Each row is a point on a landscape with many peaks, with its height.
A climber steps from a point to the highest of its 6 nearest points, and stops where none of them is higher. Distance is the straight distance between rows; heights are no part of it.
k552 h=598: [ 0.37 -1.49 -0.05 -0.61  0.66  0.77  0.46  1.37 -1.49  0.51  2.13 -1.57
  0.39  0.89 -0.22 -3.81 -0.55 -1.12 -0.77  0.30  0.45  1.32  2.49  0.94]
k645 h=738: [ 0.46  0.24  2.11  0.79 -0.79 -1.11 -0.42  1.68  3.28  1.06 -1.91 -0.60
  0.37 -0.12 -0.15  1.18 -0.07 -0.29  0.81  0.30 -0.69  1.62 -1.78 -0.83]
k671 h=686: [ 0.75 -1.41 -2.52 -1.24  0.61  0.01  0.52 -0.79 -3.40  1.77  2.19 -0.92
  0.38  0.92  0.46 -2.20  1.08 -1.45 -1.09  1.55  0.51 -1.34  4.15  0.33]
k439 h=140: [-0.57 -0.68  1.75  2.10  0.65  1.07  0.21  1.55  1.38 -1.72 -1.04  0.69
 -0.54 -1.12 -2.38  2.33 -1.11  1.80  0.48 -0.63 -0.40 -1.01 -3.84 -0.82]
k169 h=649: [ 2.44  0.31  0.77  1.51 -0.48 -0.18 -1.08  1.41  3.84  0.24 -2.83  0.90
 -0.06 -1.27 -0.17  2.53 -0.23  0.63  1.45  0.56  0.22  0.23 -2.43 -0.63]
k275 h=570: [-3.19 -2.52  2.75 -1.94  0.75 -0.06  0.85  2.41 -1.45 -1.59  1.33 -0.91
  0.12  1.21 -2.36 -2.94 -0.96  0.54 -0.60 -1.80  0.90  0.11 -0.88 -0.13]
k666 h=339: [ 2.21  1.60 -6.51  0.74  0.21  0.44 -0.43 -3.48  1.55  0.71 -1.23  0.91
  0.09 -1.09  3.74  2.41  2.13  0.36  1.13 -0.35  0.81 -1.22  1.72  1.32]
k400 h=584: [-4.51 -2.67  2.80 -1.03  0.28  0.64  1.12  1.99 -1.54 -2.90  2.49  0.15
  0.91  0.03 -3.43 -1.18 -0.19  1.92  0.96 -1.62  1.39 -0.22 -3.89 -1.47]
k837 h=524: [-2.37 -1.73  3.83 -1.19 -0.03  0.49  1.20  1.14  0.24 -0.73 -0.21 -1.95
 -0.52  1.44 -1.50 -2.50 -0.60 -0.26 -0.50 -0.37  0.23  1.13 -1.01 -0.79]
k199 h=28: [-1.77  0.46 -2.58  0.82  1.76  1.63 -1.19 -1.42 -2.34 -0.47  3.34  1.70
 -2.12 -1.95  0.69  2.69 -0.23  1.15 -2.62  0.99  1.55 -2.16  0.55  1.87]
k818 h=408: [-1.74  1.74 -3.24  1.44  1.96  1.17 -2.13 -2.69  0.44  0.34  1.40  1.42
 -2.98 -1.75  1.15  3.83 -0.97  2.51 -1.49  1.08  0.24 -2.19 -1.49  1.26]
k784 h=829: [ 1.13  1.28 -1.37 -1.11 -2.55 -1.06  0.62 -1.07  0.93  1.41 -2.70 -1.19
  1.28  1.57  1.34 -2.41  0.43 -3.62  0.39  0.85 -1.93  1.39  1.39 -0.31]
k936 h=740: [-0.21  0.68  2.89  0.32 -1.10 -0.65  0.39  0.73  1.66 -0.67 -1.88 -1.71
  0.13  0.61 -0.47 -0.47 -0.91 -0.98  0.32  0.73 -1.62  1.58 -1.62 -1.40]
k452 h=483: [ 0.56  0.82 -4.04  0.45  0.83  1.21 -1.83 -3.49 -0.17  0.16  1.20  2.13
 -1.45 -0.96  2.19  3.49 -0.09  1.41 -1.20  0.83 -0.21 -1.65 -0.29  1.80]
k641 h=407: [ 1.32  0.49 -5.11  0.95  1.26  0.17 -0.67 -3.06  0.09  0.70 -0.46 -0.36
 -1.26 -0.43  2.25  1.83  0.85 -0.22  0.32  0.14 -0.19 -0.77  1.15  1.17]
k274 h=610: [ 0.80  0.94  1.07  0.29  0.11  0.45 -0.24  1.16  0.47 -0.67 -0.26 -0.61
  0.03 -0.24 -0.28 -0.02 -1.07 -1.97 -1.08  0.47  0.23  0.70 -0.71  0.53]
k132 h=530: [ 2.66  1.97 -1.64  0.98 -3.22 -1.50 -0.05 -0.99  1.65  1.92 -3.52 -0.91
  1.33  0.40  1.10 -0.56  0.64 -2.65  0.40  0.22 -1.49  0.47  2.06  0.33]
k618 h=641: [-0.57 -1.68  4.11  0.74 -1.64  0.39  1.00  1.60  1.91 -0.09 -2.35 -0.67
  0.81  0.34 -3.01  0.75  0.01  2.02  1.12 -0.50 -0.88  0.67 -3.70 -2.96]
k811 h=123: [ 1.95  0.90 -4.43 -0.41 -0.72 -0.37  0.88 -2.77  1.11  2.70 -3.29 -0.15
  0.59  0.77  3.40 -0.09  2.60 -2.78  1.29 -0.52  0.81 -0.50  3.60  0.60]
k814 h=319: [-1.40 -0.68 -1.27 -1.97  1.81  0.90  0.00  0.44 -5.38 -0.11  5.15 -0.48
 -1.05 -0.31  1.34 -1.20  0.18  0.09 -2.13  1.67  1.03 -0.30  3.26  0.63]
k528 h=242: [ 2.55  2.35 -1.01  0.95 -3.27 -3.06  0.28 -1.31  2.40  1.60 -5.29 -0.82
  2.20  0.27  2.23  1.27  1.12 -2.64  2.30  0.62 -2.32  1.27  1.34 -1.21]
k852 h=249: [-0.54 -1.68  3.50  1.31  0.52  0.90 -0.26  2.08  1.62 -1.46 -1.05  0.84
  0.26 -0.93 -3.24  2.48 -0.09  2.73  0.17 -0.73  0.62 -0.90 -4.32 -1.90]
k187 h=397: [ 0.13  1.67 -3.75  0.93  1.17  0.59 -0.89 -2.89 -2.33  1.05  1.94  1.46
 -0.15 -0.53  1.60  2.53  0.12  0.64 -1.38  1.61  0.49 -1.96  1.12  2.21]
k566 h=572: [-4.26 -2.44  2.36 -2.35  2.04  0.82  0.17  3.09 -4.58 -1.32  3.64 -0.80
 -0.53  0.23 -2.21 -2.61 -0.40  2.23 -1.33 -0.97  2.35 -0.45  0.77  0.09]
k360 h=351: [ 2.73  2.26 -5.18  1.17  0.06 -0.83 -1.28 -2.55  2.81  1.33 -2.34  0.54
 -0.47 -0.98  2.36  2.05  2.05  0.30  1.56 -0.46 -0.56 -0.36  0.12  0.78]
k180 h=192: [-0.34  0.58 -0.76  0.26  1.11  1.40  0.36  0.21 -2.12 -0.36  2.43  0.88
 -0.63 -0.63 -0.02  0.26 -0.98 -0.12 -0.78  0.37  0.85 -1.18  0.16  1.68]
k434 h=556: [-2.79 -1.41  3.07  0.21  0.51  2.11  0.00  1.88 -0.52 -2.90  0.74 -0.71
 -0.02 -0.59 -2.95  1.34  0.46  2.18  0.06 -0.96  1.56 -0.97 -3.81 -1.72]
k562 h=766: [-1.30 -1.21  1.98  0.21  1.53  0.09  0.65  2.73 -0.82 -0.76  0.99 -0.77
  0.23  1.23 -1.06 -1.76 -0.61 -0.01 -0.07 -1.00 -0.72 -0.03 -1.34  0.01]
k580 h=348: [-1.45 -0.22  0.84  1.46  1.31  2.31  0.40  1.01 -1.02 -1.38  1.93  1.02
 -1.02 -1.47 -0.91  1.41 -1.20 -0.39 -0.54 -0.02  0.64 -0.82 -1.54  0.32]
k21 h=335: [ 2.47  2.44 -0.44  1.78 -3.45 -2.80 -0.83 -0.97  3.74  1.60 -4.46  0.23
  1.79 -0.89  1.86  1.16  0.73 -2.27  1.33  0.89 -1.65  1.15 -0.32  0.37]
k820 h=721: [ 1.52  0.28  3.09  1.48 -1.48 -0.59 -1.64  1.31  3.74  0.31 -3.40 -0.37
  0.58 -0.40 -1.27  2.66 -0.71  0.25  1.22  0.23 -1.15  1.10 -2.74 -2.29]
k748 h=545: [-3.52 -2.71  3.14 -1.08  0.96  0.49  1.81  1.96 -1.07 -1.80  0.84 -0.23
 -0.35  0.90 -3.36 -2.60  0.05  2.54  0.05 -1.38  1.12 -0.84 -1.46 -0.17]
k5 h=317: [ 2.62  1.68 -3.25  0.15 -0.44 -1.04  0.75 -1.31  1.18  1.37 -2.07  0.61
  0.78 -0.15  2.43  0.02  2.23 -2.51  0.88 -0.56 -0.73 -0.07  1.86  0.76]
k590 h=557: [ 0.65 -1.27 -0.91 -1.81  2.29  0.70 -0.61  0.15 -4.47 -0.58  4.19 -0.32
  0.14  0.83  0.91 -3.20  0.09 -0.91 -1.02  1.00  0.45 -0.28  4.09  0.48]
k460 h=521: [ 1.69  1.00 -0.66  1.35  1.11 -0.30 -0.07  0.83  0.34 -0.98 -1.02  0.01
  0.22 -0.22  0.07  1.76 -0.75 -0.75  0.38  0.67 -0.59 -0.18 -0.60  0.73]
k607 h=707: [ 1.41 -0.11 -2.02  0.64 -0.37 -0.01  1.12 -0.11 -0.72 -0.35  0.88 -0.52
  1.16  1.04  0.74 -1.35 -0.59 -2.72 -1.02  0.24  0.31  0.59  1.69  1.65]
k581 h=278: [-1.73 -1.19  1.70 -1.86  2.89  1.20 -0.12  1.83 -5.62 -0.66  5.69 -0.87
 -0.43 -0.25 -0.34 -2.15 -1.24  1.75 -1.33  0.62  1.68 -1.06  3.99  0.38]
k246 h=747: [ 1.99  0.14 -1.88  0.42 -1.48 -0.84  0.75 -1.10 -0.88  1.32 -2.01 -1.09
  1.39  1.24  1.75 -2.22  0.90 -2.92 -0.99  0.09 -0.41  0.70  2.28  0.79]
k579 h=519: [-1.94 -1.76  2.85  0.36  1.06  0.88  1.41  1.83 -1.25 -1.29  0.55 -0.45
 -0.43  0.28 -2.27 -0.76 -0.61  1.17 -0.29 -0.12  0.26  0.15 -2.81 -0.90]
k921 h=870: [-0.93 -0.66  0.34  0.08  1.48  1.52  0.82  1.32 -2.44 -0.96  4.05  0.66
 -0.85 -0.32  0.07 -0.10 -1.42  0.61 -0.80  0.10  2.19 -1.32  0.84  0.83]
k547 h=746: [-0.35 -0.68  4.26  0.20 -1.06 -0.56  0.16  1.90  1.98  0.33 -2.15 -0.57
  1.02  1.14 -2.03 -0.88 -0.30 -0.14  0.81 -0.55 -1.30  2.41 -1.70 -1.26]
k659 h=788: [ 0.32  1.61  0.26  0.97 -2.78 -1.59 -1.31  0.98  2.30  1.48 -3.32 -1.19
  0.92 -0.50  0.28  0.00 -0.17 -2.35  0.83  0.64 -1.32  2.06 -0.24 -0.99]
k893 h=474: [ 2.21  2.49  0.83  0.69 -5.40 -2.60 -0.08 -0.74  2.71  1.59 -4.19  0.10
  2.48  1.49  1.51 -1.06 -0.29 -1.45  3.30  0.40 -2.50  2.09  1.36 -1.57]
k871 h=446: [ 1.92  0.61 -0.50  2.41  0.46  0.02 -1.04  0.05  2.15 -1.40 -1.09  1.38
 -0.24 -2.03 -0.54  2.75 -0.79  0.64  0.80  0.28 -0.17 -0.86 -2.75 -0.32]
k153 h=447: [ 0.41  1.16 -2.43  1.05  0.58  0.19 -0.80 -1.16  1.08 -0.82  0.27  1.15
 -1.28 -0.89  0.30  2.10 -0.75 -0.24 -0.70  0.16 -0.67 -1.26 -1.92  0.35]
k334 h=114: [ 3.69  0.46 -6.32 -1.17  0.56  0.56  1.37 -3.60  0.11  2.81 -1.44  0.11
 -0.95  0.27  4.22  0.81  3.39 -1.59 -0.63  0.33  0.75 -1.24  3.71  1.83]
k585 h=405: [-0.54 -1.39 -0.28 -1.41  1.91  0.40  0.37  0.22 -4.81  0.25  5.06 -0.39
  0.40  0.16  0.80 -2.61 -0.29  0.67 -1.33  2.13  1.75 -0.29  4.57  0.72]
k467 h=787: [-0.41 -0.05  3.72 -1.09 -1.92 -1.26  1.16  0.48  1.50  0.33 -2.43 -1.36
  0.80  2.28 -0.39 -3.08 -1.54 -1.16  0.72 -0.76 -1.83  2.59 -1.02 -2.02]
k88 h=409: [-1.43 -0.25  1.31 -0.14  1.67  1.13  0.62  1.62 -2.02 -1.82  1.95 -0.46
 -0.92  0.34 -0.87 -1.10 -1.08 -0.09 -0.69 -0.46  2.30 -0.79  0.53  0.91]
k141 h=498: [ 1.47  1.39 -3.05  1.58  1.28  0.74 -2.04 -1.51  0.73 -0.97 -0.15  1.79
 -0.11 -1.24  1.50  3.02  0.18  0.58  0.68  0.00 -0.36 -1.74 -1.60  1.32]
k608 h=403: [ 0.04 -1.70  2.93  1.02 -0.06 -0.12  0.37  1.70  3.01 -0.61 -2.15  0.31
  0.47 -0.57 -1.67  2.10  0.04  1.23  1.56 -0.39  0.76  0.26 -3.73 -1.92]
k636 h=634: [-4.96 -1.81  1.92 -0.66  0.86  1.26  0.00  1.57 -2.79 -2.78  3.23  0.06
  0.13 -1.14 -2.97 -0.01 -0.21  3.20 -0.89 -1.42  2.59 -0.93 -3.21 -0.81]
k737 h=541: [-0.69 -2.59  2.01 -1.89  1.44 -1.00  1.54  2.34 -1.56 -0.76  2.96 -1.51
 -0.96  1.80 -1.12 -4.47 -0.51  0.31 -1.00 -0.81  0.83  0.06  2.26  0.16]
k291 h=326: [-0.99  1.32 -0.70  0.54  1.45  1.61 -0.56 -0.60 -1.05 -1.53  1.66  0.34
 -1.31 -1.62  0.02  2.46 -0.08  1.30 -0.94  0.21  1.31 -2.39 -1.37  1.05]
k331 h=807: [-0.62 -0.46  2.58 -2.12 -1.00 -1.50  1.56  1.01 -0.90  0.28  0.81 -0.58
 -0.43  2.62 -1.18 -5.50 -0.79 -0.84 -1.12 -0.23 -0.13  2.33  2.40  0.58]
k519 h=620: [-2.24 -1.42  2.99 -3.39 -0.38 -1.20  0.97  2.03 -1.35 -0.93  0.98 -0.79
 -0.80  2.72 -2.24 -4.43 -0.68 -0.21 -0.81 -1.16  0.01  2.73  0.47 -0.68]
k803 h=457: [ 2.14  1.48 -3.17  2.02 -1.24 -1.22 -1.02 -1.61  3.06  0.84 -3.04  0.65
  0.97 -0.25  2.17  1.90  1.60 -1.44  1.35 -0.20 -1.27 -0.75  0.67  0.71]
k648 h=482: [-1.49 -3.90  4.73 -1.60 -0.51  0.08  1.21  2.37  0.76 -0.69 -1.68 -0.65
  1.17  1.64 -2.83 -2.08 -0.58  1.34  0.87 -1.00 -0.32  2.27 -2.39 -1.75]
k202 h=678: [-0.58 -0.42  3.08 -0.74 -1.13 -0.67  1.59  0.47  0.56 -0.35 -1.13 -1.42
 -0.37  1.19 -1.69 -2.63 -1.24 -1.69  0.61 -0.36 -1.29  1.59 -0.23 -0.34]
k74 h=459: [-0.04  0.24  2.56  1.29 -0.04  0.23 -0.29  1.70  3.15 -0.09 -2.43  0.14
  1.29 -1.76 -1.81  2.82 -0.46  0.59  0.44 -0.43  0.40 -0.56 -2.90 -0.90]
k918 h=560: [ 0.40 -0.32 -1.03  0.56  1.74  0.86 -0.08 -0.08 -1.72  0.08  1.60  0.74
  0.26  0.70  0.39 -0.41 -0.04 -1.60 -1.48  0.24  0.15 -0.52  1.06  1.16]
k602 h=548: [ 1.96  1.61 -2.75  1.91  0.80 -0.09 -1.01 -1.07  2.43 -0.46 -2.41  0.65
 -0.77 -1.33  0.41  2.63  0.47 -0.49  0.48 -0.16 -1.23 -0.35 -1.47  1.27]
k919 h=550: [-3.31 -2.38  3.94 -3.71 -2.44 -1.91  2.07  0.99 -0.54 -0.47 -1.95 -0.80
 -0.68  3.14 -3.16 -4.38 -0.52  1.16  0.41 -1.98 -1.04  2.98 -0.52 -1.85]
k502 h=376: [-3.53 -4.58  4.26 -2.15 -1.02 -0.54  1.37  2.31 -0.10 -2.68 -0.17 -0.09
  0.58  0.96 -4.15 -2.48  0.87  2.26  1.25 -0.63 -1.07  0.35 -2.42 -1.70]
k978 h=621: [-1.15 -1.59  3.55 -3.88 -0.75 -1.55  1.87  1.34 -1.47 -0.55  0.83 -0.89
 -0.51  3.35 -3.16 -5.57 -1.00  1.03 -1.04 -1.82  0.14  1.91  1.45 -0.90]
k817 h=825: [ 2.66  1.99 -1.59  1.43 -1.48 -1.07 -1.42 -1.12  2.79  1.38 -2.64  0.29
  0.39 -1.48  0.82  2.51  0.79 -1.46  0.79  0.34 -1.83  0.96 -0.70 -0.17]
k963 h=575: [ 2.78  1.84 -2.81  0.52  0.59 -0.53 -0.72 -1.10  3.78 -0.46 -1.70  1.15
  0.06 -2.39  0.37  3.68 -0.21 -0.32  1.68  0.87 -1.27 -0.40 -2.68  0.51]
k660 h=778: [ 2.44  1.37 -1.55  3.29  1.11 -0.30 -3.12 -1.18  5.02  0.71 -1.63  0.37
  0.14 -2.93  0.92  4.71  0.07  2.00  2.75  0.90 -1.26 -0.76 -3.26  0.27]
k953 h=491: [-3.31 -0.08  0.67 -0.47  1.23  1.80 -0.13  0.98 -3.16 -1.24  3.95  1.10
 -1.74 -2.00 -0.56  1.41 -1.71  2.33 -2.68 -1.10  2.45 -2.13 -0.91  0.37]
k668 h=122: [-4.01 -0.43  2.02 -2.45  2.33  2.15 -1.80  0.03 -5.85 -1.47  6.54 -0.76
 -1.38 -1.74 -0.39 -1.23 -1.04  2.23 -2.30  0.46  3.30 -1.69  3.69  0.14]
k89 h=725: [ 1.46  2.23  2.59  0.02 -4.08 -1.85  0.75 -0.28  1.06  1.44 -2.93 -0.83
  1.72  0.68  0.78 -0.98 -0.03 -2.39  1.09 -0.10 -1.91  2.03  0.13 -1.81]
k854 h=777: [ 2.58  3.44  0.25  1.26 -5.30 -3.49 -0.46 -2.65  1.72  2.72 -4.00 -0.22
  2.48  0.46  3.09  0.30  0.79 -1.21  3.19  0.79 -2.88  1.51  2.24 -0.81]
k310 h=667: [ 1.35  0.74 -3.91 -0.29  1.46  1.04  0.85 -2.63 -3.33  1.78  1.47 -1.36
 -0.02  0.71  3.21 -0.95  1.45 -1.40 -1.48  0.67  0.91 -0.48  4.86  0.36]
k634 h=514: [ 3.19  1.37  1.61  2.44 -2.76 -2.32 -1.20  0.09  4.95  2.30 -4.88  0.23
  0.95 -1.05  0.17  2.83  0.33  0.39  3.23 -0.48 -2.29  2.46 -0.89 -1.50]
k19 h=473: [ 0.25  1.04 -2.76  1.81  1.66  0.13 -1.90 -3.52  1.74 -0.22  0.79  2.19
 -2.09 -2.10  1.47  4.71 -0.59  1.62 -0.15  1.25 -0.15 -1.37 -2.16  1.31]
k951 h=543: [-3.83 -0.37  1.96 -1.65  1.30  2.46  0.65  2.31 -4.74 -1.55  4.39  0.54
 -0.29 -0.68 -0.47 -1.10 -0.61  1.34 -0.56 -0.26  2.68 -1.88  0.03  0.07]
k774 h=156: [ 2.85  1.14 -5.56  0.15  0.60  0.05  0.64 -4.23  1.31  2.88 -1.98 -0.71
 -0.91 -0.43  4.82  1.22  2.91 -1.11  1.49 -0.83  0.38 -2.50  2.87  0.64]
k164 h=467: [ 0.82  1.20 -3.26  1.25  1.16  0.77 -0.28 -2.20 -0.20  0.51  0.07  1.64
 -0.28 -0.62  2.12  1.68  0.35 -0.50  0.07  0.74 -0.32 -0.77 -0.10  1.16]
k356 h=41: [-2.60 -0.20  0.04 -1.74  2.32  1.87 -0.86  0.50 -4.33 -0.76  5.68  1.02
 -1.44 -1.33  0.07  0.71 -0.70  0.75 -2.19  0.74  2.49 -1.69  1.71  0.06]
k40 h=226: [-0.87  0.57 -1.31  0.05  1.68  0.47 -0.71 -1.29 -3.47 -0.04  4.11  1.16
 -0.20 -0.27  1.21  1.00 -0.75  0.17 -2.33  0.89  0.89 -1.66  2.34  0.69]
k725 h=332: [ 2.00  0.50 -4.70  0.32  0.59 -0.11  1.13 -1.79 -0.53  1.32 -1.03 -0.53
  0.67  0.09  2.46 -0.48  1.38 -2.09 -0.22 -0.47 -0.32 -1.22  1.89  0.65]
k881 h=539: [-0.68 -0.41  2.04 -0.32  1.04 -0.12  0.93  1.92 -0.84  0.06  0.92 -0.56
  0.18  0.72 -0.88 -1.92 -0.94 -0.54 -0.43 -0.43  0.35  0.14 -1.07  0.93]
k754 h=362: [ 2.37  1.40 -1.75  1.14 -2.81 -1.97 -0.67 -1.54  3.49  1.81 -3.57 -0.34
  1.13 -0.03  2.55  1.86  1.66 -2.49  1.72  0.53 -1.75  0.83  0.89 -0.37]
k906 h=713: [ 1.43  1.06  1.36 -0.35 -2.42 -1.04  1.19 -0.40  0.79  1.78 -2.34 -1.07
  0.77  1.60 -0.18 -3.57 -0.81 -2.78  0.12  0.20 -0.62  2.45  1.08 -0.82]
k554 h=603: [-5.72 -1.73  2.58 -1.93  1.30  1.94  0.87  1.36 -3.10 -2.52  4.15  0.00
  0.15 -1.13 -2.51 -1.19 -0.66  2.66 -0.88 -0.98  3.30 -1.66 -2.06 -1.22]
k395 h=525: [ 0.99  1.62 -3.76  1.74  0.72  0.19 -1.56 -3.77  1.32  0.19 -0.27  1.57
 -0.76 -0.92  1.62  4.13  0.88  2.05  0.43  0.42  0.87 -1.08 -0.34  1.64]
k260 h=593: [-3.23 -2.73  3.92 -4.60 -1.92 -1.07  2.56  0.95 -1.55 -2.36 -1.02  0.48
 -2.13  3.59 -3.49 -5.51 -0.88  1.13 -0.01 -3.08 -0.57  2.53  0.89 -1.52]
k501 h=573: [-1.15 -0.11  4.26 -3.40 -2.03 -2.70  2.05  0.51  0.11  0.12 -0.90 -0.64
 -0.49  4.02 -1.91 -4.54 -0.95 -0.13  0.40 -1.21 -1.31  3.51  0.54 -2.12]
k888 h=303: [ 2.13  1.47 -6.03  0.40  0.84  1.21  0.08 -3.16  0.15  1.01 -0.09  0.15
 -0.16  0.08  3.22  1.83  2.58 -0.28  0.50 -0.10  0.09 -1.43  2.64  1.50]
k491 h=705: [ 1.88  1.92  0.16  0.53 -1.48 -1.25 -0.27 -0.07  1.28  1.42 -2.14 -0.30
  1.11  0.28  0.66 -0.72  0.89 -1.92 -0.56  0.50 -1.25  1.40  0.21 -0.74]
k159 h=158: [-4.25 -0.33  0.77 -0.53  0.79  1.57 -1.64  0.51 -4.24 -0.53  5.87  0.32
 -2.59 -2.52 -0.86  1.49 -0.79  2.48 -3.67 -0.38  3.39 -3.28  0.75  1.27]
k765 h=500: [-0.58  1.43 -4.41  1.55  1.89  0.72 -3.58 -3.93  1.23  0.90  0.65  1.06
 -1.36 -1.62  2.71  4.32  0.32  1.31 -0.96  0.58  0.21 -2.11 -1.80  1.99]
k257 h=534: [ 0.65  0.52 -2.76 -0.06  0.84  1.31  0.60 -2.13 -2.02 -0.41  2.03  0.60
 -0.41  0.31  1.66  0.12  0.88 -0.08 -1.30  0.96 -0.30 -1.91  2.04  1.54]
k224 h=638: [ 2.53  0.88  0.64  1.05 -1.34 -1.24 -1.95  0.77  4.47  1.44 -2.66  0.92
  1.11 -1.47 -0.57  3.05 -0.26 -0.10  1.13  0.71 -1.51  0.66 -0.80 -1.11]
k884 h=221: [ 2.31  0.66 -5.08  0.22  0.56  0.50  0.88 -2.26  0.20  1.36 -1.72  0.86
  0.64 -0.02  3.02  1.24  2.42 -1.96  0.34 -0.55 -0.44 -0.46  2.38  0.43]
k91 h=617: [ 0.90  0.45  0.82 -0.04 -1.02  0.03  1.16  1.06  0.91  0.60  0.74 -1.23
  0.17  1.95 -1.24 -2.59 -0.41 -1.69 -0.67  0.70 -0.44  1.61  0.88  0.61]
k53 h=779: [-2.93 -0.27  1.44  0.42  0.62  1.13 -0.47  1.74 -1.43 -1.80  2.39  0.98
 -0.74 -0.62 -0.96  2.32 -0.12  2.24 -0.67 -0.13  1.62 -2.07 -3.36  0.71]
k322 h=566: [-3.14 -1.86  1.75 -2.91  1.80  0.78  1.08  2.88 -2.71 -1.45  4.19 -0.29
 -0.58  1.18 -1.62 -3.66 -0.94  1.26 -1.22 -1.67  1.16  0.54  1.37  0.00]
k611 h=423: [-4.17 -4.58  4.03  0.47 -0.54  0.63  0.92  2.35 -0.63 -3.07  0.26  0.18
  0.75  0.04 -4.26 -1.14  0.29  2.73  1.15 -1.68  0.50  0.29 -4.52 -2.55]
k591 h=768: [ 1.63  0.84  3.86  0.14 -2.20 -0.70  1.07  0.33  1.93  1.08 -3.47 -0.60
  1.18  1.39 -0.25 -0.33 -0.01 -1.50  1.48  0.28 -1.58  2.03 -2.31 -2.20]
k511 h=640: [ 1.01  0.09 -1.29  0.20  0.91  1.23  0.17 -0.47 -2.97  0.07  2.57 -0.02
  0.31  0.42  1.56 -1.03  0.03 -0.73 -1.78  1.33  0.01 -0.93  2.98  1.67]
k705 h=412: [ 3.45  0.11 -0.65  2.09 -1.75 -1.67 -2.27 -0.35  5.39  2.33 -4.40  0.24
  1.23 -1.19  0.34  3.16  0.15  0.67  2.31  0.78 -2.40  1.41 -0.58  0.20]
k707 h=614: [ 0.21 -0.55  0.75 -1.64 -1.97 -0.81  1.09 -0.11  0.52  0.78  0.60 -0.82
  0.46  1.97 -0.10 -3.41 -0.87 -2.35 -0.68  0.03 -0.38  1.71  0.87  0.07]
k640 h=449: [-1.30 -1.30  1.01 -1.55  1.25  0.96  0.19  1.88 -3.60  0.21  4.08 -0.45
 -0.51 -0.02 -0.50 -2.18 -1.65 -0.02 -1.04 -0.89  1.79 -0.41  1.97  1.10]
k252 h=882: [ 0.55  0.81  4.11 -1.37 -3.86 -1.27  0.80 -0.62  1.71  0.71 -1.84 -1.17
  1.47  2.01 -0.04 -2.70 -1.50 -1.99  1.10 -0.48 -1.78  3.86  0.38 -2.07]
k967 h=814: [ 2.93  0.71 -0.59  1.52  0.86  0.01 -1.99 -0.34  5.42  0.38 -3.15  0.83
  0.03 -2.66 -0.36  4.10 -0.59  0.20  1.07  0.36 -1.56 -1.02 -2.71 -0.28]
k407 h=499: [-3.17 -3.73  3.72 -0.19  0.22  0.98  0.91  2.80 -0.81 -2.25 -0.45  0.23
  0.13 -0.30 -3.42  0.22  0.72  2.49  0.73 -1.03  1.05 -0.71 -4.03 -1.94]
k75 h=389: [-1.05 -1.59  1.77 -3.45  2.57  1.86 -0.77  2.00 -6.07 -0.28  5.58 -0.68
 -0.69  0.58 -0.25 -4.80 -0.04  1.43 -2.29  0.24  1.21 -0.12  5.42 -0.06]
k201 h=578: [ 1.44  2.22 -4.95  3.40  2.55  0.39 -3.08 -4.15  2.39  0.89 -1.38  1.49
 -1.07 -2.26  1.52  4.32  0.75  2.04  1.89  0.54 -1.00 -1.56 -2.55  0.92]
k119 h=712: [ 1.77  1.20 -0.49  0.95 -1.44 -1.64  0.63  0.43  2.52  0.60 -3.20 -0.23
  0.86  0.32  0.48  0.66  0.49 -2.15 -0.34  0.91 -1.89  0.60 -0.94  0.18]
k177 h=148: [ 2.86  1.24 -4.83 -0.12  0.40 -0.16  0.27 -3.31  1.22  1.35 -2.85  0.41
 -0.17 -0.60  2.91  0.77  2.68 -1.77  1.14 -0.53  0.63 -0.61  1.84  1.26]
k110 h=715: [ 1.33 -0.09 -2.54 -0.85 -0.10  0.41  1.05 -0.46 -1.85  1.01  1.34 -1.27
  1.28  1.43  1.56 -3.15  1.31 -1.71 -1.56  0.93 -0.61  0.60  3.65  0.95]
k534 h=510: [-0.99 -1.17  0.91 -2.44  1.28 -0.54 -0.09  2.93 -3.98 -1.00  3.37 -1.44
  0.11  2.29 -1.69 -4.88 -0.93  0.03 -0.26 -0.07  0.61  0.88  4.53  0.27]
k404 h=395: [-0.18 -0.86  0.41  0.97  0.31  0.91  1.66  1.22 -0.48 -1.47  1.06  0.38
 -0.13 -0.91 -0.77  1.27 -0.35  0.61  0.39  0.50  0.94 -1.09 -1.75  0.27]
k741 h=354: [-0.47  1.19 -1.74  2.59  1.62  0.58 -0.92 -0.55  0.89 -0.83 -0.06  2.12
 -1.49 -1.18  1.05  3.78 -0.69  1.83 -0.40  1.60  0.18 -1.15 -2.84  1.19]
k795 h=658: [ 3.38 -0.03  1.86  2.86 -0.88 -1.49 -2.32  1.64  5.55  1.12 -3.85  1.12
  0.65 -1.72 -0.92  4.90 -0.35  1.45  1.43  0.55 -1.25  1.79 -1.77 -1.06]

Call two points neighbours if one is among the 6 nearest of the other. Go from one point of each pair to the other, from neighbour to neighbour, staying as high as possible. Name the lowest point that can't be avoided.
k252 / k562 | k275
k967 / k252 | k795
k817 / k252 | k119
k784 / k854 | k89
k659 / k252 | k645

Where does a climber stop that starts at each point below?
k814 | k784
k75 | k784
k257 | k784
k534 | k784
k852 | k252
